The views of a scene show one set of named points, each view turned or mirrored, and shifted as a whole, with a little noise and some points left out.

Scene 1
View 1
badad: [-16  14   3 -23  11 -38  -8 -19  -7  13  -8 -16  24  -3  -3 -32  27 -10
   5 -19  11  15  -2 -23]
savu: [ 29 -34  34   9   0 -26  14  16  -6  -9  -2  10   9  22 -12 -33 -29  -4
  -5 -10  20 -10  20 -23]
bopif: [ 12  21  14 -39   9   1  23  -8 -39 -28  13  -4  -3  11 -13 -23 -24 -10
  -9 -51  39  20   8  -2]
ver: [ 22 -33  36  10  -8 -70   7  20  -3  16 -21  -5 -12  20  -9 -48 -21  -4
   4 -12  22 -18  12  -7]
ziz: [ 20 -21  33   0  -7 -61  11  16 -10  10 -17  -8 -14  18 -10 -45 -23  -5
   3 -23  26 -11  10  -3]
Bivob: [ 31 -20  40  -4 -12 -63  21  24 -22   4 -16  -9 -35  23 -12 -47 -43  -5
   0 -35  38 -15  11  13]
kipo: [-15  47   1 -54   8 -37  10 -22 -38   2  -4 -29 -12  -4  -6 -33   8 -12
   1 -60  36  26 -10  11]
Nusu: [ 18 -15  31  -4  -7 -64  12  15 -14  11 -17 -11 -19  18  -9 -46 -23  -6
   3 -27  29 -10   8   2]
boz: [ 10 -14  21  -4   4 -34   3   1  -5   2  -6  -1  16  12  -8 -33  -3  -7
   1 -12  16   0  10 -24]
sadi: [ -5  40   4 -51  12  -9  16 -20 -41 -16   8 -17  -3   1 -10 -25  -5 -13
  -5 -57  38  27  -2   3]
vada: [ 10  -5  22 -14   1 -44   9   3 -16   3  -9  -9  -4  12  -9 -38 -11  -7
   0 -27  26   1   7  -6]
tefis: [ 49 -48  47  16  -6 -26  25  32 -12 -19  -1  18  -9  34 -16 -36 -57  -3
  -8 -13  29 -19  26 -14]
Ragiz: [ -3  23   9 -36   9 -25  10 -14 -29  -5   0 -16   1   3  -9 -30  -1 -11
  -1 -43  31  17   0  -4]
puluk: [-19  26   1 -34  11 -43  -4 -22 -16  14  -9 -23  13  -5  -4 -33  26 -12
   5 -33  18  19  -6 -12]
tal: [ 23 -35  36  13  -7 -62   7  20  -1  12 -18  -2  -4  21 -10 -45 -21  -3
   3  -8  18 -16  14 -13]
bati: [ 17   4  27 -22  -5 -51  20   9 -31  -1 -10 -14 -29  16 -12 -42 -30  -7
   0 -47  40   0   4  14]
pezin: [  5  13  14 -29   7 -19  12  -8 -24 -10   2  -9   3   8 -10 -29  -9 -10
  -4 -38  29  13   5  -8]
View 2
tefis: [-26  47  15 -14 -68  -4  39  27   2 -23 -15  56   9  -5 -18   8  -2 -44
 -15  21 -10 -71  -2  28]
ziz: [ -3  36  20  -9 -30  -4  41   4   6 -10  26  18   2  -5 -17   9 -18 -34
 -19   3   0 -38   2  14]
puluk: [ 14  21  36 -20  27  -9  22 -33  14   5  18 -30   6  -1  -1   6 -30  10
   8  -7  -2  -8   1  15]
savu: [-13  36  25 -14 -46 -13  40  10  -3 -13 -10  31  17  -6 -12   3  -2 -25
 -13  10 -10 -54   0  35]
kipo: [  1  31  24 -27  37  13   0 -31  38  -2  14 -26 -14   5  -4  13 -48   1
  27   7  -1 -12  -4  -7]
pezin: [ -8  33  27 -24   1   0  14 -13  20  -7 -10  -1   3   1  -5   9 -25  -3
  16  11  -7 -33  -5  16]
badad: [ 15  17  41 -18  16 -19  31 -29   4   7  11 -26  16  -3   0   3 -18  12
   0  -9  -4 -12   2  30]
bati: [-12  44  12 -18 -13  15  18   0  27 -14  21  15 -15   2 -17  15 -36 -36
   2  13   1 -38  -2  -7]
bopif: [-21  40  22 -33   4  11  -1 -10  33 -14 -32   5  -3   7  -3  11 -29  -2
  34  23 -11 -43 -10  12]
vada: [ -3  33  24 -16 -13  -3  30  -5  12  -8  12   7   3  -2 -11   9 -22 -19
  -4   5  -4 -34   0  15]
Nusu: [ -4  38  17  -9 -27   1  38   4  10 -11  32  18  -4  -3 -18  11 -24 -38
 -18   3   2 -37   2   6]
ver: [ -3  36  18  -3 -46  -8  53  12  -3 -11  37  28   4  -7 -21   8 -13 -46
 -34  -1   2 -42   6  16]
tal: [ -2  35  23  -5 -45 -13  52  10  -6 -10  27  26   9  -8 -18   6  -9 -37
 -30  -1  -1 -42   4  24]
Ragiz: [ -3  32  27 -25  14   3  11 -20  26  -4  -3 -11   0   3  -4   9 -31   0
  19   9  -6 -25  -3  11]
Bivob: [-16  47   8 -11 -37  11  33  14  18 -18  30  34 -13  -1 -23  13 -28 -52
 -16  12   2 -47   0  -4]
View 3
Nusu: [  6 -10  -7  13  23 -11   0 -12   2  34 -29  12  46 -34 -47   0 -19   4
 -18 -29  -2  31  16 -37]
Ragiz: [  5   4  -8   2 -16  10  13 -23  12  30  10 -11   0 -24 -10  -3   1   1
 -11 -21  -3  12  21 -42]
bopif: [ 17  13 -12   4  -4  26  36 -33  29  21  10 -10   9 -21  -8 -15  16  -4
 -21  -9   3  18  18 -65]
boz: [  2  -9  -7  -3  23   4  15 -19   0  13  -5   0   9 -38 -47  10 -21   4
 -15  -2   7  23  28 -14]
Bivob: [ 14  -8  -9  20  31  -8   7 -15  11  37 -40  20  66 -32 -49  -8 -11   1
 -24 -33  -2  37  11 -56]
savu: [ 11  -9 -10   0  49  10  28 -23   9   5 -22  10  32 -42 -63   2 -18   2
 -26   7  13  34  26 -28]
kipo: [  3   8  -6   8 -45   3   1 -18  11  47  16 -16  -1 -15  11  -7   5   1
  -5 -42 -13   6  15 -50]
sadi: [ 10  12 -10   3 -30  19  21 -28  23  31  20 -17  -5 -17   7 -12  15  -2
 -12 -22  -4   8  18 -58]
tal: [  6 -15  -7   7  43  -8   7 -12  -1  20 -32  16  45 -41 -65   6 -26   4
 -22 -13   5  36  21 -23]
ver: [  4 -18  -5  10  39 -14  -1  -9  -5  27 -36  18  49 -40 -65   8 -30   6
 -19 -22   1  35  20 -22]
tefis: [ 22  -7 -13   9  70  13  38 -27  19   4 -38  21  59 -43 -72  -7 -10  -1
 -35   8  15  46  21 -49]
puluk: [ -7  -3  -4  -3 -28  -3  -5 -13  -3  33  16 -16 -16 -27 -10  10 -16   6
  -1 -26  -7   5  24 -14]
pezin: [  7   3  -9   2  -2  13  19 -25  14  22   6  -8   6 -26 -20  -3   0   1
 -14 -13   1  17  22 -41]
bati: [ 14  -1  -8  18   7  -2   8 -18  15  41 -22   8  45 -26 -28 -11  -2   0
 -19 -36  -5  28  12 -60]
ziz: [  5 -12  -6   9  27  -9   3 -13   0  29 -26  12  41 -37 -52   4 -21   4
 -18 -21   1  31  20 -29]
vada: [  6  -6  -7   6  12  -1   9 -17   5  27 -12   2  23 -32 -37   1 -13   3
 -15 -19   0  24  20 -33]
badad: [ -8  -7  -3  -8 -14  -2  -1 -15  -7  22  14 -14 -19 -32 -24  15 -22   6
  -2 -14  -1   7  30  -2]
View 4
boz: [-16 -15 -38  -8 -21  -2 -11 -28  11  -3 -25 -21 -22  20 -15   1  10  24
  15  -6  23  30   9  20]
bati: [ 11 -29  -6  13   4 -22 -27 -30  -7  -9  -2 -10   7  35   1 -13   6  24
 -23   3  -2  31  20  21]
ver: [-20  -8 -41   8 -28 -33  -3 -10   1 -18 -24  -7   2  20 -13  -1   4  34
 -30   6  23  37  11  35]
Bivob: [ -6 -27 -15  15  -2 -40 -19 -15  -5 -15  -4  -8  17  29   0 -14   3  33
 -40  12   7  35  16  31]
ziz: [-11 -14 -33   6 -19 -24 -11 -17   1 -13 -20 -11  -3  24 -10  -3   5  30
 -19   3  16  34  13  28]
pezin: [  8 -31 -12  -3   3   7 -28 -42   4   4 -10 -22 -19  33  -5  -8  11  16
  20 -10   4  25  16   9]
tefis: [-59 -44 -32  -8   2 -43 -10   3  21   4  -4 -32  10  16  -8 -23  11  41
 -16  23  33  28  -3  42]
kipo: [ 53 -21   6  11   5  20 -39 -63 -15  -5  -7  -7 -19  45   0  -2   9   6
  13 -22 -19  27  31  -5]
badad: [ 17  -2 -32  -3 -27  21 -16 -48   1  -6 -32 -14 -37  28 -16  12  10  12
  28 -23   9  30  18   5]
sadi: [ 33 -40   9  -1  18  21 -43 -59  -2   9   0 -23 -21  42   1 -11  13   9
  29 -16 -12  22  24  -3]
Ragiz: [ 22 -26  -7   0   1  14 -31 -49  -2   1 -10 -17 -21  36  -5  -5  12  12
  21 -15  -2  25  20   4]
puluk: [ 36  -3 -21   2 -22  25 -23 -56  -7  -9 -28  -8 -35  34 -12  11   9   9
  26 -27  -1  30  24  -1]
tal: [-27 -10 -45   3 -28 -30  -2  -9   6 -15 -26 -13  -3  17 -14  -1   5  34
 -21   6  26  35   8  34]
Nusu: [ -4 -14 -27  10 -16 -27 -14 -19  -4 -16 -16  -8   3  26  -7  -5   4  28
 -26   4  10  35  16  28]
vada: [ -1 -19 -24   3 -12  -8 -17 -31   2  -7 -16 -14 -11  28  -8  -3   8  24
  -2  -4  11  31  15  19]
View 5
bopif: [ 64  13  -7 -13 -28  -7 -10 -32 -54  24   7 -37 -12  17   3   9  -1  20
  -2 -27 -24  36  13  19]
tefis: [ 57  -2  22 -23 -71 -22 -10 -32 -67 -35  42  27 -19  -7  18  -4 -45   9
  25  -3  15   2  -5  16]
boz: [ 18  18   4   1 -43 -21  -2  -9 -20 -17   2   3 -12   4  -3 -13 -16  16
  11  -5  -4  18  -5   7]
sadi: [ 50  18 -12 -11 -11  -9  -9 -29 -37  33 -11 -52  -6  20  -6   7  14  19
  -2 -29 -38  39  19  13]
tal: [ 16   6  22 -17 -48 -31  -5 -19 -26 -42  16  19  -7  -9   1 -14 -30   2
  35   4  -3  -5  -2   4]
pezin: [ 39  15  -4  -7 -28 -14  -6 -22 -33   8  -1 -26  -9  12  -3   0  -2  17
   5 -18 -22  27   9  12]
bati: [ 42   0  14 -36 -22 -27 -11 -40 -43  -8  11 -22   1   0  -2   3  -9  -3
  35 -14 -32   3  20   9]
Bivob: [ 40  -6  26 -42 -35 -33 -12 -42 -49 -29  24  -1   0  -9   3   0 -25  -8
  47  -6 -20  -9  15   9]
kipo: [ 31  16  -7 -17   5 -18  -7 -28 -20  26 -21 -59   5  17 -15   4  21   9
  13 -26 -53  28  26   6]
Ragiz: [ 34  18  -6  -8 -17 -15  -6 -22 -26  14  -9 -36  -5  14  -7   0   6  15
   7 -20 -31  29  14  10]
vada: [ 28  10  10 -15 -34 -24  -6 -24 -30 -15   6  -8  -6   1  -2  -6 -13   7
  23  -8 -16  11   6   7]
ziz: [ 21   6  17 -22 -37 -31  -5 -25 -28 -30  11   3  -4  -6  -2  -9 -21   1
  35  -2 -13  -1   6   4]
ver: [ 13   3  25 -24 -43 -35  -5 -22 -26 -43  15  15  -3 -10  -1 -13 -28  -3
  43   4  -8  -9   2   2]
puluk: [  5  26  -8   4  -8 -20  -1  -8   3   8 -26 -35  -1  14 -18 -10  13  15
   6 -14 -35  28  10   0]
savu: [ 36   9  12  -7 -60 -19  -6 -18 -42 -27  22  17 -19  -2   8  -9 -32  14
  16  -2   9  11  -8  12]
Nusu: [ 23   3  20 -29 -32 -32  -7 -30 -30 -28  11  -2   0  -6  -3  -6 -18  -2
  40  -3 -20  -3  11   5]
View 6
boz: [-31  -7   7  -7  12  13 -16  -1 -13  -5  -5 -14  13  20 -24  -7  22   7
  15  -1  19 -19 -19 -10]
savu: [-26 -17  -1  -8  23  28 -22   9 -16  -4  10 -22  22  22 -35 -18  10  15
  33 -12  18 -22 -50   1]
bati: [-22 -22  -4 -17   3  52  13  14  17   3 -17 -37   3 -20  -2 -14  18 -11
  18 -25  19  -5 -26  14]
tal: [-21 -29  12 -20  24  19  -2  20  -8 -13  12 -31  -3  13 -21 -17   7   7
  30 -10  19 -36 -43 -18]
bopif: [-35   3 -20   3  -7  56 -14 -12   5  18 -32 -17  38  -7 -16  -7  34  -6
  10 -20  19  19 -13  38]
sadi: [-38  11 -13   2 -19  48  -4 -16  12  18 -44 -14  28 -15  -3   2  41 -14
  -6 -11  20  22  12  31]
ziz: [-22 -25   8 -19  15  27   4  17   1  -8   1 -31  -2   3 -14 -15  11   0
  22 -13  18 -25 -33  -9]
Bivob: [-15 -35   0 -23  17  51  14  26  12  -4   0 -45  -2 -14  -8 -22   6  -6
  32 -29  17 -20 -48   7]
ver: [-18 -31  14 -23  23  22   6  23  -2 -14  10 -36  -9   8 -16 -18   6   3
  28 -13  18 -36 -42 -19]
Nusu: [-20 -27   8 -21  13  33  11  19   7  -8  -3 -35  -5  -5  -8 -15  11  -4
  22 -17  18 -23 -32  -6]
badad: [-39   8  15  -5  -7   1  -8 -13  -7  -5 -24  -5   5  13 -10   7  36  -2
  -9  13  20 -12  18 -17]
pezin: [-34   0  -5  -3  -4  36  -9  -7   1   8 -25 -16  22   0 -13  -5  30  -4
   6 -10  19   3  -8  15]
kipo: [-36   6   0  -8 -25  39  16 -11  23  10 -50 -19   5 -26  14   7  42 -23
 -17  -8  20  16  29  14]
puluk: [-39   8  13  -7 -15  10   1 -13   4  -2 -34  -8   2   1   0   8  38 -10
 -15   7  20  -4  26 -10]

In a view up to two points have been moved. Name them for each view, in the order of its rows, or write -.
view 1: ziz
view 2: ver
view 3: tal
view 4: Bivob, badad
view 5: vada
view 6: kipo

Scene 2
View 1
dake: [ 14   6  54 -11   2   7 -18   5  -9 -31  -4 -14 -25  -2  13  24   8   5
  39  44 -42 -28  26  -1]
puru: [-10 -14  33  -8 -11   2 -27 -22  -6 -49  29   1  -1  21   9  17   6  -1
  -4  20 -29  -6  27   9]
relo: [ -1 -26  24  -3  -8   8  13 -40  10 -20  28  13   7  15  -4  14  11   1
  -2  11  -3  -2   7  52]
Lopu: [ -2  -7  38  -9  -6   9 -37  -4 -15 -44  13 -12 -24   7  21   9  14  -2
  16  24 -37 -15  19 -14]
vinil: [  1 -38  15  -1  -6  13  39 -56  20   1  30  21  12  10 -11   8  16   1
  -4  -1  18   3 -10  82]
Ked: [  4  -2  40 -10  -3  17 -44   6 -24 -40   4 -22 -41  -4  28   1  23  -3
  29  23 -41 -20  12 -29]
Karev: [ -2 -20  28  -6  -7  11 -10 -26  -3 -27  22   1  -9   9   9   7  17   0
   6  12 -14  -6   7  22]
bebu: [ 24 -25  26  -2   7  26  38 -30   7  22  -1  -1 -28 -20   3  -3  31   1
  38   7  10 -13 -26  59]
fibo: [ 24  -3  52  -8   7   6  29 -15  11  -5  -5   1  -8  -4  -7  33   3   9
  41  44 -19 -25  15  51]
laso: [-30 -52 -16  -1 -22  29 -48 -48 -20 -38  53  -2 -23  12  32 -42  47 -17
 -34 -46   5  24 -27  -5]
sudot: [-16 -31  18  -5 -16   0   9 -54  15 -35  47  24  28  34 -11  20   1  -1
 -28   7  -2   9  20  60]
rega: [  3 -19  31  -5  -4   6  11 -32   8 -20  22   9   1  11  -1  18  10   2
   7  19  -9  -8  11  44]
fikud: [-12 -53  -7   2 -12  27   8 -59   3  -3  40  11 -10   4  10 -27  39  -9
 -16 -33  25  16 -35  51]
basut: [ 10 -41  10   2   1  26  43 -51  14  21  17  10 -12  -9  -1 -10  33  -1
  12 -11  27   0 -34  75]
Nuzu: [ -8 -47  -1   1 -10  23  12 -56   5  -6  37  12  -6   5   6 -18  33  -7
 -13 -23  21  12 -25  53]
View 2
dake: [-42  23   3  31   9  13  -3 -12  13  44  39  44  32  20  37   5 -11 -36
 -27  -6   3 -25  26  25]
sudot: [  2 -57  28  -5 -20  -3  -9 -15  -6 -29   5  44 -15  41 -28  -8 -10  -4
   2   4 -31 -52  30 -10]
Lopu: [-47  19  27  22   0  14   3  -6   7  23  28  46  20  40  24   0  -3 -26
 -34  -1   3 -21  -2   7]
relo: [  0 -36  19   6   2  -7  -9 -11   1  -6  11  37  -7  25 -12   2  -2 -11
   3   1 -34 -43  29  11]
bebu: [ 15  -7   8  22  55 -26 -14   4   8  24  12  21  -7  -5  -5  24  23 -12
  18  -2 -57 -25  22  52]
laso: [-22  -3  82   0  10  -3   7  17  -6 -33 -13  37 -27  68 -31   3  40  13
 -27  14 -27 -14 -72 -12]
Karev: [-20  -8  24  14   7   1  -4  -5   3   6  16  40   3  31   1   3   3 -15
 -13   1 -19 -30   8  10]
vinil: [ 26 -54  16   2  16 -23 -15  -7  -2 -15   1  29 -22  15 -31   8   6  -2
  23   3 -57 -46  35  19]
rega: [ -4 -25  10  13   6  -7 -11 -11   3   7  18  37   1  18  -2   4  -6 -18
   1  -1 -30 -40  37  18]
fikud: [ 13 -27  50   2  29 -21  -6  10  -5 -24 -11  27 -31  35 -37  12  34   9
   5   9 -54 -28 -24  13]
fibo: [ -5 -12 -13  26  20  -7 -15 -16  11  36  32  36  17  -2  18  11 -12 -32
   6  -7 -28 -39  61  39]
basut: [ 29 -32  21  10  47 -33 -15   5   2  -2  -2  21 -25   4 -28  20  28   0
  26   4 -69 -32  14  40]
View 3
Lopu: [-14  -7 -11  17  14 -49 -21  49  32   7   9   4  29 -21   6   4   2  13
  -9 -43 -19   3  13   2]
sudot: [-28   4  -2 -24  39 -55 -13   7  16 -13  39  29 -15  37 -32   6 -33 -33
  60 -65  23 -18   5  10]
rega: [-40   6 -16   0  36 -55 -13   1  23   1  29  30  -9  -2   0  14 -27  -4
  36 -38  10 -11 -14   6]
fikud: [-26 -23  -8  -2  18 -42 -17 -57  19   9  38  -6 -23  47 -29  51   3 -30
  51 -12  -8 -27   6   1]
vinil: [-47   4 -16 -13  42 -53 -10 -41  15  -2  43  32 -33  29 -15  29 -32 -24
  65 -29  20 -24 -19   7]
dake: [-30   5 -22  23  22 -52 -18  45  33   9   9  21  23 -45  26   2 -10  27
 -10 -35 -12   5  -9   2]
relo: [-36   2 -12  -6  34 -54 -12  -5  20  -1  33  26 -12  14 -12  17 -24 -16
  45 -41  11 -15  -8   6]
puru: [-15  -4  -5   0  22 -52 -18  42  27  -2  20  11  16   2 -12   2 -10  -6
  15 -57  -4  -5  14   5]
Ked: [-13 -14 -16  29   5 -45 -23  40  36  15   4  -6  33 -32  15  14  16  22
 -23 -26 -32   4  12  -2]
fibo: [-55  19 -28  11  43 -58 -11   6  26   5  23  47  -7 -37  29   7 -36  18
  21 -28  12  -5 -36   4]
laso: [  7 -43   7   1  -5 -35 -24 -23  24  10  28 -40   5  61 -48  50  35 -36
  27 -24 -34 -21  47  -1]
bebu: [-56   1 -30  18  32 -49 -12 -54  22  17  29  25 -24 -12  19  44 -16   6
  33   9  -2 -17 -35   1]
Nuzu: [-31 -13 -10  -6  25 -46 -14 -46  18   6  39   7 -24  39 -24  42  -7 -28
  54 -19   0 -26   0   4]
Karev: [-25  -6 -12   5  23 -49 -17   9  26   5  23  12   3   3  -5  18  -8  -5
  21 -36  -5  -9   3   3]
basut: [-52  -5 -23   3  34 -47 -12 -72  18  10  41  23 -37  20  -4  50 -20 -16
  56   1   6 -27 -26   3]
View 4
basut: [-34  39  20 -17 -38 -23  11 -18 -45  40 -20  17  11 -12 -19   4 -27 -21
 -31  36   7  -9 -40  52]
Nuzu: [-25  35  29 -25 -32 -10  14 -25 -73  55   5   6  21 -18  -7   2 -16   0
 -11  14  -1  -8 -22  38]
puru: [ 10 -12   3 -27 -27  21  15  -7 -38   0  36  26  21  -3 -18 -18  -9  52
  18   2   2 -15  22  -3]
fibo: [ -3  -8 -15 -17 -37  -3  10   1  12 -31  -6  44   3   7 -40 -16 -31  20
 -19  43  16 -17 -12  24]
sudot: [  5  -2  15 -46 -43   0  16 -29 -78  -3  16  -7  38 -14 -10   3 -21  54
   0  26  -3 -13  -7  46]
laso: [-21  37  43 -17 -11  14  19 -19 -96  99  43   8  24 -22   8 -10  10  10
  24 -34 -10  -5  15  -9]
Lopu: [  4 -10  -3 -12 -17  25  14   6 -12  11  38  45   6   2 -24 -29  -5  34
  20  -7   7 -15  30 -27]
rega: [ -4   0   1 -25 -36  -1  13 -10 -30  -6   6  23  16  -4 -24  -8 -23  28
  -9  30   6 -14  -7  28]
dake: [  3 -15 -13  -9 -22  18  12  11  16 -12  25  57  -1   9 -35 -29 -13  27
   6  12  12 -16  20 -18]
fikud: [-30  41  34 -20 -27 -10  14 -22 -79  69   7   7  19 -19  -5   0 -12  -6
  -9   6  -3  -7 -19  33]
relo: [ -5   6   9 -30 -37  -3  13 -18 -48   5   7  14  22  -9 -17  -4 -21  29
  -7  26   3 -13 -10  34]
Karev: [ -4   4   7 -20 -26   9  14  -8 -33  14  21  28  14  -4 -20 -15 -13  26
   4   9   5 -13   6   6]
vinil: [-16  20  17 -33 -45 -18  13 -27 -61  13 -10   4  24 -13 -17   7 -29  14
 -23  40   3 -11 -32  61]
bebu: [-31  29   6  -6 -33 -17   9  -4  -7  26 -18  41  -3  -2 -30  -9 -28 -25
 -30  36  12 -10 -32  32]
Ked: [ -1  -6  -4   0 -10  28  13  15   6  22  40  60  -5   7 -28 -36  -1  20
  19 -15   8 -14  35 -43]
View 5
relo: [ -1 -37  15  -6 -17  -4 -19  -8  16   6   9  -9  -5 -13 -17  -3  -5  10
  -6 -22   1   9  -5  -6]
sudot: [ 19 -54   0   7  -8 -36  -6   0   9   5  16 -15   0 -13 -32 -10  10   6
  -9 -33  -8   8  -8   5]
dake: [-43   6  21 -34 -13  18 -27 -30   1   9 -28   8 -33  -6   7  22  12  22
   7  34  10  72   8 -13]
Ked: [-52  25   0 -37   7  25 -26 -34 -11  21 -37  29 -40  12  11   4  19   4
  12  38  16  42  15 -12]
bebu: [-28 -18  47 -24 -39  55 -39 -16  37   4   7  -4  -7 -17   6   6 -48  23
  -6 -22  17 -12  -4 -24]
vinil: [  8 -51  25   0 -28   4 -22  -2  32   2  25 -17   7 -20 -21  -8 -28  14
 -12 -46   2 -20 -11  -8]
puru: [-14 -15  -7 -13   4 -18 -12 -16  -7  14 -14   8 -23   0 -13  -1  26   3
   3   9   1  39   5   1]
fikud: [ -5 -23  -1  -3  -3  20 -23  -7  19  18  15  11   0   4 -11 -33 -26 -10
  -5 -43  10 -68  -2  -9]
Lopu: [-35   8  -3 -26   6   7 -20 -25  -9  17 -28  19 -34   7   2   3  22   3
   9  27   9  44  11  -6]
basut: [ -8 -34  37  -9 -33  39 -32  -8  39   5  22  -7   5 -15  -6 -11 -50  13
 -10 -46  11 -45  -9 -19]
Nuzu: [ -1 -30   5  -2  -9  14 -21  -5  22  14  17   3   1  -1 -14 -27 -25  -4
  -7 -43   8 -54  -2  -8]
laso: [-15   6 -41  -4  32   5 -12 -13  -8  32  -6  38 -16  30  -8 -51   9 -35
   4 -22  11 -76  13  -2]
Karev: [-18 -14   6 -16  -7   6 -20 -16   5  12  -6   7 -17  -2  -7  -3   3   6
   1  -3   6  15   2  -7]
rega: [ -9 -31  22 -13 -21   4 -21 -13  17   4   3  -9 -10 -16 -13   7  -7  17
  -4 -12   2  26  -5  -8]

In a view up to two points have been moved. Name them for each view, in the order of its rows, or write -.
view 1: rega, fikud
view 2: sudot
view 3: Lopu, Nuzu
view 4: dake
view 5: -
